Each scene shows the same named points in several views. A view is turned or mirrored, and shifted as a whole, has a little noise and may leave points out.

Scene 1
View 1
Kipi: [ 0.20  2.03  1.32 -0.76 -0.15  0.15 -2.22 -0.56  0.56  1.12  0.71  0.66
  0.28  0.65  0.75 -2.19  0.31 -0.41 -1.64 -1.94  1.11  0.99]
tizi: [ 0.58  1.58  0.99 -0.42  0.68 -2.71 -0.77  0.90 -1.72 -0.21  1.12  0.31
  2.45  0.59  0.18 -1.22  0.80 -0.43  0.43 -2.29 -0.07  0.99]
Zafe: [ 0.14  1.67  1.17 -1.07  0.69 -1.56 -1.72  0.10 -0.68  0.77  1.03 -0.28
  0.89  0.03 -0.32 -1.74 -0.94 -0.89 -1.60 -1.89  2.00  0.02]
tep: [ 0.48  1.22  1.26 -0.43  1.07 -0.43 -1.86 -0.43 -0.21  0.00  0.68  0.54
  0.28  0.62 -0.41 -1.86 -0.32 -1.91 -1.14 -2.04  1.34  0.37]
geg: [ 0.74  0.56  1.52  0.19  1.66  0.16 -1.67 -0.77 -0.20 -1.03  0.25  1.20
 -0.06  1.14 -0.93 -2.07  0.20 -3.18 -0.23 -1.97  0.54  0.46]
betod: [ 0.59  1.31  0.81 -0.81  1.62 -4.50 -0.33  1.39 -3.04 -0.74  1.54 -0.49
  2.99 -0.08 -1.07 -0.75 -0.69 -0.97  0.53 -2.12  0.80  0.01]
Liki: [ 0.56  1.34  1.52  0.37  0.35  0.82 -1.83 -0.75  0.56 -0.29  0.12  1.85
  0.20  1.53  0.68 -2.16  1.63 -1.73 -0.14 -2.08 -0.51  1.60]
vefan: [ 0.21  2.04  0.92 -1.38  0.37 -2.78 -1.48  0.56 -1.32  1.22  1.45 -0.79
  1.92 -0.12 -0.07 -1.32 -0.89  0.05 -1.45 -1.98  2.06  0.07]
nonel: [ 0.42  1.00  1.14 -1.46  2.10 -2.42 -1.62 -0.01 -1.56  0.23  1.24 -0.81
  0.66 -0.34 -2.09 -1.44 -2.63 -2.27 -2.09 -1.75  3.33 -1.46]
palus: [ 0.12  2.33  1.16 -0.70 -0.77 -0.08 -1.95 -0.22  0.61  1.60  0.83  0.73
  1.10  0.69  1.56 -2.03  1.02  0.56 -1.33 -2.04  0.62  1.53]
Ven: [ 0.62  0.06  1.40 -0.99  3.30 -1.44 -1.84 -0.72 -1.50 -1.10  0.88 -0.47
 -0.40  0.19 -3.14 -1.53 -2.95 -4.39 -1.80 -1.79  3.41 -1.83]
pumu: [ 0.20  0.40  1.78 -1.07  2.34  1.85 -3.28 -2.32  1.26  0.32  0.21  0.21
 -2.63  0.39 -2.32 -2.58 -2.84 -4.49 -3.60 -1.52  4.12 -1.63]
Mido: [ 0.31  1.30  1.48 -0.74  1.02  0.11 -2.15 -0.88  0.34  0.37  0.62  0.44
 -0.25  0.50 -0.64 -2.07 -0.71 -2.00 -1.87 -1.90  1.82 -0.03]
futo: [ 0.18  2.70  0.83 -0.98 -0.96 -2.78 -0.96  1.04 -1.00  1.42  1.36 -0.05
  2.90  0.21  1.50 -1.38  0.97  1.73 -0.48 -2.34  0.21  1.57]
nom: [ 0.67  0.56  1.42  0.12  2.02 -1.00 -1.33 -0.23 -1.16 -1.34  0.61  0.79
  0.59  0.92 -1.16 -1.62 -0.09 -3.07  0.08 -2.10  0.42  0.34]
kavez: [ 0.05  2.29  1.55 -0.60 -0.92  1.94 -2.76 -1.34  2.08  1.79  0.32  1.19
 -0.43  1.01  1.61 -2.59  1.01 -0.21 -2.24 -1.86  1.02  1.51]
View 2
futo: [ 1.94  1.36  0.64  2.10  1.53  2.01  0.02 -1.71 -0.97  0.82  0.25 -0.50
  0.39  2.13 -0.68 -0.37 -1.15 -1.18 -1.14 -2.57  0.76  0.18]
Liki: [ 2.38  0.18 -1.75 -0.62 -0.32  0.47  0.92 -0.28  0.94  0.25  0.76 -1.19
 -1.45  0.15  0.70 -0.19  0.37  0.75 -1.81  0.51 -0.79  0.32]
pumu: [-2.00 -1.65 -1.27 -3.47  2.21 -3.39 -1.54  4.73  0.10  0.31  1.02 -0.89
  1.40 -0.41  0.40  0.93 -0.14  1.46 -2.06  1.79 -3.69  2.10]
palus: [ 2.18  0.69 -1.19  0.08  0.93  1.04 -0.11 -0.63 -0.45  1.09  0.31 -1.59
  0.47  1.31  0.33  0.44 -0.80  0.24 -0.78 -1.67 -0.52 -0.39]
tizi: [ 1.28  0.85  0.77  1.89  1.16  1.13  0.62 -0.93 -0.10 -0.25  0.71  0.39
 -0.90  1.11 -0.95 -1.11 -0.18 -1.20 -2.16 -0.92  0.55  1.39]
vefan: [-0.05  0.80  1.15  1.15  2.58  0.32 -0.81  0.38 -1.17  0.46  0.52  0.15
  1.18  1.53 -1.03 -0.23 -0.99 -1.11 -1.54 -1.74 -0.29  1.45]
tep: [ 0.29 -0.20 -0.70 -0.81  1.36 -0.66 -0.40  1.34 -0.05  0.41  0.75 -0.72
  0.33  0.50 -0.06  0.18 -0.21  0.29 -1.80  0.18 -1.42  1.22]
kavez: [ 2.28  0.09 -2.47 -1.65  0.66  0.17 -0.31  0.37 -0.09  1.54  0.32 -2.61
  0.81  0.78  1.07  1.29 -0.89  1.40 -0.45 -0.87 -1.78 -0.92]
nom: [ 0.26 -0.14  0.09  0.07  0.72 -0.41  0.66  1.00  0.68 -0.67  1.03  0.56
 -1.30 -0.12 -0.36 -1.02  0.64 -0.23 -2.94  1.11 -0.68  2.27]
nonel: [-1.71 -0.26  1.09 -0.39  3.04 -1.61 -1.20  2.77 -0.75 -0.06  0.85  0.38
  1.29  0.65 -0.97 -0.14 -0.52 -0.50 -2.28 -0.03 -1.51  2.78]
Ven: [-2.57 -0.95  1.02 -0.90  2.62 -2.56 -0.91  3.61 -0.07 -0.70  1.17  1.13
  0.43 -0.26 -1.06 -0.70  0.24 -0.30 -3.19  1.62 -1.86  3.84]
betod: [-0.30  0.92  2.54  2.61  2.21  0.65  0.25 -0.06 -0.49 -0.81  0.89  1.68
 -0.52  1.17 -1.77 -1.66 -0.17 -2.12 -2.98 -0.73  0.85  2.89]
Mido: [ 0.20 -0.43 -0.71 -1.13  1.61 -0.86 -0.61  1.70 -0.09  0.41  0.79 -0.71
  0.44  0.41  0.06  0.28 -0.26  0.47 -1.72  0.08 -1.63  1.32]
Kipi: [ 1.83  0.20 -1.39 -0.68  0.86  0.48  0.00  0.18  0.00  0.85  0.55 -1.51
  0.15  0.72  0.50  0.46 -0.46  0.60 -1.13 -0.71 -1.08  0.01]
Zafe: [ 0.03  0.24  0.35  0.27  2.06 -0.21 -0.63  0.92 -0.68  0.31  0.57 -0.28
  0.89  1.12 -0.57  0.03 -0.60 -0.45 -1.72 -0.86 -0.87  1.35]
View 3
vefan: [ 0.38  0.20  1.25 -1.51  0.61  0.09  0.37 -0.66 -0.95 -0.50 -1.16  1.84
 -0.53  0.71  1.24  1.47 -0.65  0.41 -0.12  0.72  1.76 -2.29]
palus: [-1.14  1.28  0.79 -2.26  0.52 -1.12  1.02 -1.34  0.25  0.40 -2.74  1.09
 -0.67 -1.34  0.91  3.14 -1.00  1.27 -1.09  0.52  1.60 -2.74]
Zafe: [ 0.19  0.20  0.97 -1.99  0.09  0.54  0.11 -0.44 -0.35 -0.19 -0.89  1.74
 -0.25  0.21  1.45  0.79 -0.93  0.46 -0.39  0.22  1.69 -2.22]
futo: [ 0.58  0.64  1.30 -0.76  1.87 -1.36  1.36 -1.38 -1.07 -0.59 -2.95  1.41
 -1.86  0.33  0.83  3.94 -0.13  0.94 -0.16  1.81  1.66 -2.12]
Ven: [ 1.11 -1.46  0.41 -2.45 -1.61  2.73 -1.15  0.37  0.24  0.38  1.75  1.87
  0.45  0.65  1.75 -3.57 -0.82 -0.29  0.07 -0.97  1.75 -1.25]
kavez: [-2.73  2.01  0.74 -3.57 -0.60 -1.17  0.75 -1.22  1.45  1.19 -2.63  1.08
  0.31 -2.74  1.14  2.51 -1.64  1.57 -1.95 -0.57  1.54 -3.67]
Kipi: [-1.20  0.97  0.70 -2.57 -0.19 -0.48  0.66 -1.00  0.61  0.68 -1.97  1.25
 -0.30 -1.47  1.08  1.86 -1.09  1.11 -1.17  0.00  1.45 -2.72]
nonel: [ 0.48 -0.45  1.00 -2.26 -0.84  1.80 -0.81  0.13 -0.55 -0.35  0.75  2.06
  0.81  0.99  1.80 -1.40 -1.08 -0.13  0.00 -0.44  1.87 -2.10]
betod: [ 2.98 -1.60  0.72  0.04  1.17  0.71  0.74 -0.71 -1.18 -0.56 -0.69  1.61
 -2.42  1.60  0.83  0.36  0.43  0.11  0.85  1.66  1.52 -0.40]
tep: [-0.58  0.25  0.54 -2.61 -0.71  0.44  0.22 -0.68  0.75  0.87 -0.84  1.24
 -0.14 -1.06  1.22  0.12 -1.05  0.84 -0.92 -0.52  1.67 -2.41]
geg: [ 0.19 -0.68 -0.39 -2.19 -0.96  0.65  0.61 -1.00  1.67  1.79 -0.67  0.54
 -1.46 -1.93  0.86 -1.01 -0.48  1.03 -1.04 -0.41  1.36 -1.29]
nom: [ 1.20 -1.10 -0.19 -1.68 -0.47  0.84  0.64 -0.83  1.16  1.28 -0.52  0.67
 -1.96 -1.20  0.81 -1.06 -0.21  0.69 -0.58  0.05  1.37 -0.73]
Liki: [-0.53  0.24 -0.29 -2.38 -0.33 -0.68  1.37 -1.43  1.99  2.08 -2.18  0.21
 -2.00 -2.90  0.48  1.10 -0.57  1.69 -1.51 -0.03  1.32 -1.76]
View 4
Zafe: [-0.52 -0.08 -0.31  0.46 -1.01 -0.08  0.37 -0.02 -0.64 -0.45  0.14 -0.72
  1.28  0.85 -1.37  0.47  0.23 -0.96 -1.18  0.14  0.94 -0.45]
nonel: [ 0.21 -0.86 -0.15  0.96 -1.42  0.92  0.63  1.45 -0.88  0.61 -0.47 -1.10
  2.26  0.59 -1.61  1.72  1.71 -0.58 -2.35 -0.74  1.92  0.44]
pumu: [ 0.32 -4.29 -1.39 -0.89 -3.34  0.78  0.98  1.48 -1.49 -0.36  0.18  0.19
  1.91  1.08 -0.82  1.81  2.08  1.27 -2.13 -2.77  2.33  4.02]
Kipi: [-1.00 -0.67 -0.67 -0.56 -1.57 -0.98  0.18 -1.16 -0.70 -1.75  0.89  0.07
  0.22  1.39 -0.92 -0.66 -0.88 -0.28 -0.25  0.05  0.41  0.07]
palus: [-1.50 -0.10 -0.56 -0.58 -1.03 -1.33 -0.11 -1.83 -0.65 -2.02  1.19 -0.07
  0.02  1.39 -1.09 -1.07 -1.51 -0.78  0.20  0.80 -0.10 -0.70]
Liki: [ 0.30 -0.94 -0.50 -0.68 -1.64 -0.92  0.39 -0.27  0.79 -2.25  0.55  1.45
 -1.26  1.00  0.39 -1.73 -0.95  0.04  0.92 -0.82  0.12 -0.54]
Mido: [-0.22 -1.40 -0.56 -0.21 -1.81 -0.11  0.62  0.28 -0.46 -0.95  0.27  0.09
  0.75  1.03 -0.78  0.24  0.41 -0.07 -0.96 -0.93  1.14  0.69]
vefan: [-0.93  1.01  0.02  0.98 -0.31 -0.18  0.13 -0.30 -0.69 -0.20  0.18 -1.29
  1.72  0.85 -2.07  0.51 -0.03 -1.51 -1.43  1.13  0.82 -1.46]
Ven: [ 1.41 -1.55  0.01  1.05 -1.82  1.61  1.22  2.99 -0.11  1.10 -1.10 -0.40
  2.17  0.23 -0.77  1.80  2.83 -0.13 -2.47 -1.95  2.44  0.93]
tizi: [ 0.19  1.73  0.60  1.14 -0.03 -0.30  0.29  0.19  0.89 -0.61 -0.16 -0.02
  0.06  0.61 -0.69 -0.78 -0.41 -1.64 -0.17  0.64  0.16 -2.83]
futo: [-1.40  2.16  0.19  0.75  0.25 -1.16 -0.21 -1.47 -0.11 -1.18  0.68 -0.86
  0.48  1.00 -1.63 -0.96 -1.47 -1.96  0.02  2.01 -0.32 -2.87]
tep: [-0.19 -1.28 -0.57 -0.15 -1.63 -0.25  0.53  0.25 -0.34 -0.95  0.37  0.25
  0.58  1.06 -0.75 -0.05  0.20 -0.12 -0.82 -0.71  0.93  0.48]
kavez: [-1.45 -2.10 -1.25 -1.49 -2.11 -1.31 -0.06 -1.75 -1.29 -2.49  1.61  0.39
  0.08  1.77 -1.02 -0.67 -1.27  0.21  0.01 -0.19  0.31  1.41]
geg: [ 1.11 -1.20 -0.34 -0.07 -1.78  0.04  0.81  1.17  0.93 -1.05 -0.13  1.17
 -0.39  0.64  0.31 -0.66  0.50  0.09 -0.15 -1.68  0.99 -0.04]
View 5
kavez: [ 3.05 -1.86 -2.00  2.38  0.13  0.35  1.41 -2.26  1.20 -3.23 -4.54  0.40
 -0.55 -0.73  0.57  0.70  0.56  0.39 -1.60  1.99  1.52  1.75]
Kipi: [ 2.16 -0.64 -1.07  1.70 -0.03  0.50  0.42 -1.14  0.54 -2.45 -3.48 -0.25
  0.00 -0.27  0.41  0.44  0.69 -0.40 -0.91  1.39  0.90  1.73]
Zafe: [ 1.48  0.39 -0.24  0.60 -0.65  0.89 -0.07 -0.02 -0.48 -1.67 -2.14 -1.08
  0.53  0.33  0.76  0.18  0.67 -0.89  0.10  0.53  0.64  1.33]
nonel: [ 1.49  0.89 -0.19 -0.70 -1.73  0.33  0.78  1.57 -1.50 -1.39 -1.14 -1.59
  1.18  0.74  1.52 -0.09  0.56  0.31  0.92 -0.45  0.65 -0.10]
nom: [ 1.64  1.26 -0.43  1.87 -0.35  0.04 -0.74  1.81 -1.38 -1.23 -1.43 -1.10
  1.38 -0.41 -1.37  0.90 -0.15  0.78 -1.05  1.41 -0.40  0.48]
palus: [ 2.02 -0.67 -0.75  2.31  0.25  0.98 -0.34 -2.07  0.96 -2.45 -3.74 -0.04
 -0.40 -0.24  0.17  0.41  0.70 -1.39 -1.10  1.86  1.05  2.53]
vefan: [ 0.92  0.79  0.39  0.29 -0.58  1.36 -0.88 -0.47 -0.34 -1.47 -2.00 -1.28
  0.38  0.87  1.02 -0.31  0.84 -2.30  0.59  0.30  0.65  1.95]
Liki: [ 2.67 -0.54 -1.69  3.54  0.57 -0.14  0.03 -0.28  0.34 -2.44 -3.39  0.05
  0.43 -1.27 -1.75  1.37 -0.07  1.25 -2.47  2.69  0.30  1.45]
pumu: [ 3.32 -0.90 -2.36 -0.25 -2.20 -1.12  3.80  1.97 -1.40 -2.57 -2.18 -0.86
  1.20 -0.07  2.08  0.38  0.28  4.04  0.00 -0.39  1.26 -2.03]
betod: [ 0.19  2.59  1.49  0.76 -0.45  1.35 -2.84  1.39 -1.40 -0.41 -0.59 -1.90
  1.25  0.78 -0.74  0.17  0.34 -2.59  0.36  0.69 -0.66  1.89]
geg: [ 2.20  0.40 -1.04  2.31 -0.18 -0.23  0.05  1.41 -0.86 -1.70 -2.03 -0.72
  1.13 -0.71 -1.39  1.08 -0.13  1.64 -1.48  1.75 -0.08  0.42]
futo: [ 0.86  0.55  0.61  1.65  0.52  1.85 -2.25 -2.10  0.63 -1.59 -2.87 -0.74
 -0.15  0.33 -0.11  0.14  0.82 -3.59 -0.32  1.63  0.47  3.61]
Mido: [ 2.25 -0.26 -1.19  1.04 -0.83  0.06  0.94  0.36 -0.43 -2.24 -2.53 -0.62
  0.66 -0.17  0.52  0.59  0.39  0.92 -0.59  0.81  0.86  0.47]
tep: [ 2.16 -0.04 -1.03  1.27 -0.60  0.08  0.55  0.26 -0.46 -2.13 -2.62 -0.55
  0.64 -0.22  0.38  0.58  0.43  0.55 -0.68  1.01  0.63  0.60]
Ven: [ 1.66  1.34 -0.50 -0.61 -2.01 -0.34  1.14  3.36 -2.39 -1.02 -0.38 -1.89
  1.92  0.48  0.87  0.17  0.16  2.00  0.80 -0.58  0.04 -1.28]
tizi: [ 0.76  1.42  0.59  1.98  0.30  1.16 -2.25 -0.01 -0.35 -1.18 -1.84 -1.09
  0.66  0.07 -1.25  0.62  0.34 -2.04 -0.70  1.66 -0.40  2.47]
View 6
Liki: [ 3.05 -1.01  1.65  0.72 -1.46  0.74 -0.26 -1.74  1.53  0.10  1.68 -0.30
  0.38 -0.38 -2.72 -0.39  2.80 -0.55  1.18  2.01  2.15 -1.81]
vefan: [-0.09 -0.26  0.85  0.93  0.21  0.39  0.79  1.78  0.83 -0.57  1.55  1.65
 -1.34 -0.55  0.10  0.64  1.00  0.23 -0.18 -0.56  0.19 -1.86]
tep: [ 1.31 -0.87  1.12  0.71 -1.25  0.80  0.46 -0.60  1.28 -0.41  0.03  0.80
  0.36 -0.05 -0.77 -0.12  1.14 -0.06  0.64  0.52  2.09 -3.08]
tizi: [ 0.62 -0.35  0.98  0.25  0.26  0.91  0.45  0.31  0.61 -0.46  3.39  0.24
 -1.43 -1.13 -1.32 -0.28  2.00 -0.02  0.63  0.71  0.17 -0.03]
Zafe: [ 0.33 -0.57  0.97  0.77 -0.52  0.78  0.54  0.72  0.93 -0.52  0.73  1.24
 -0.50 -0.26 -0.14  0.20  0.80  0.26  0.34 -0.16  1.18 -2.51]
nom: [ 0.44 -0.76  0.83 -0.62 -0.81  2.28  0.75 -1.85  0.51 -0.74  1.50 -0.51
  0.45 -0.42 -0.94 -1.11  0.98 -0.13  1.40  0.67  1.74 -1.43]
betod: [-1.43 -0.08  0.23 -0.61  0.94  1.93  1.30  0.68 -0.08 -1.37  3.47  0.36
 -1.71 -1.24  0.22 -0.57  0.51  0.43  0.61 -0.29 -0.41  0.40]
pumu: [ 0.60 -1.35  0.82  0.15 -2.53  1.90  0.84 -1.90  1.16 -0.61 -3.79  0.95
  2.61  1.25  1.03 -0.58 -0.83  0.16  1.11 -0.59  4.21 -5.99]
Ven: [-1.71 -0.80  0.06 -1.28 -0.94  3.09  1.73 -1.43 -0.05 -1.52 -0.98  0.27
  1.25  0.35  1.83 -1.19 -1.43  0.59  1.27 -1.24  2.46 -3.27]
kavez: [ 3.80 -1.01  2.12  2.35 -1.88 -1.01 -0.69  0.05  2.34  0.64 -0.28  1.34
  0.26  0.29 -2.29  0.80  2.91 -0.36  0.14  1.43  2.38 -4.07]
Kipi: [ 2.21 -0.73  1.43  1.49 -1.15 -0.18 -0.09  0.24  1.65  0.02  0.64  1.17
 -0.20 -0.10 -1.51  0.37  2.16 -0.28  0.36  0.84  1.70 -2.94]
palus: [ 3.04 -0.62  1.91  2.26 -0.98 -1.12 -0.50  1.24  2.01  0.36  1.17  1.69
 -0.90 -0.34 -2.17  1.04  2.91 -0.32 -0.08  1.20  1.20 -2.82]
Mido: [ 1.11 -0.85  1.13  0.67 -1.36  0.98  0.42 -0.59  1.21 -0.34 -0.36  0.77
  0.53  0.11 -0.54 -0.17  1.00  0.01  0.65  0.23  2.31 -3.26]
geg: [ 1.37 -0.93  1.06 -0.21 -1.32  1.86  0.38 -2.39  0.82 -0.63  0.80 -0.50
  0.97 -0.16 -1.44 -1.00  1.26 -0.23  1.52  1.02  2.39 -2.11]
futo: [ 1.35 -0.16  1.35  1.58  0.47 -0.57 -0.01  2.21  1.22 -0.09  3.39  1.41
 -2.29 -1.21 -1.59  0.93  2.64  0.00 -0.33  0.62 -0.61 -0.52]
nonel: [-1.10 -0.61  0.45 -0.22 -0.61  1.78  1.29  0.18  0.38 -0.98 -0.53  1.26
  0.28  0.10  1.40 -0.16 -0.68  0.49  0.57 -1.14  1.72 -3.30]

Which points are out of place in each view (at most two, in the order of its rows)? Write none if all are in place.
view 1 | tep, nonel
view 2 | Kipi
view 3 | vefan
view 4 | kavez
view 5 | Liki
view 6 | palus
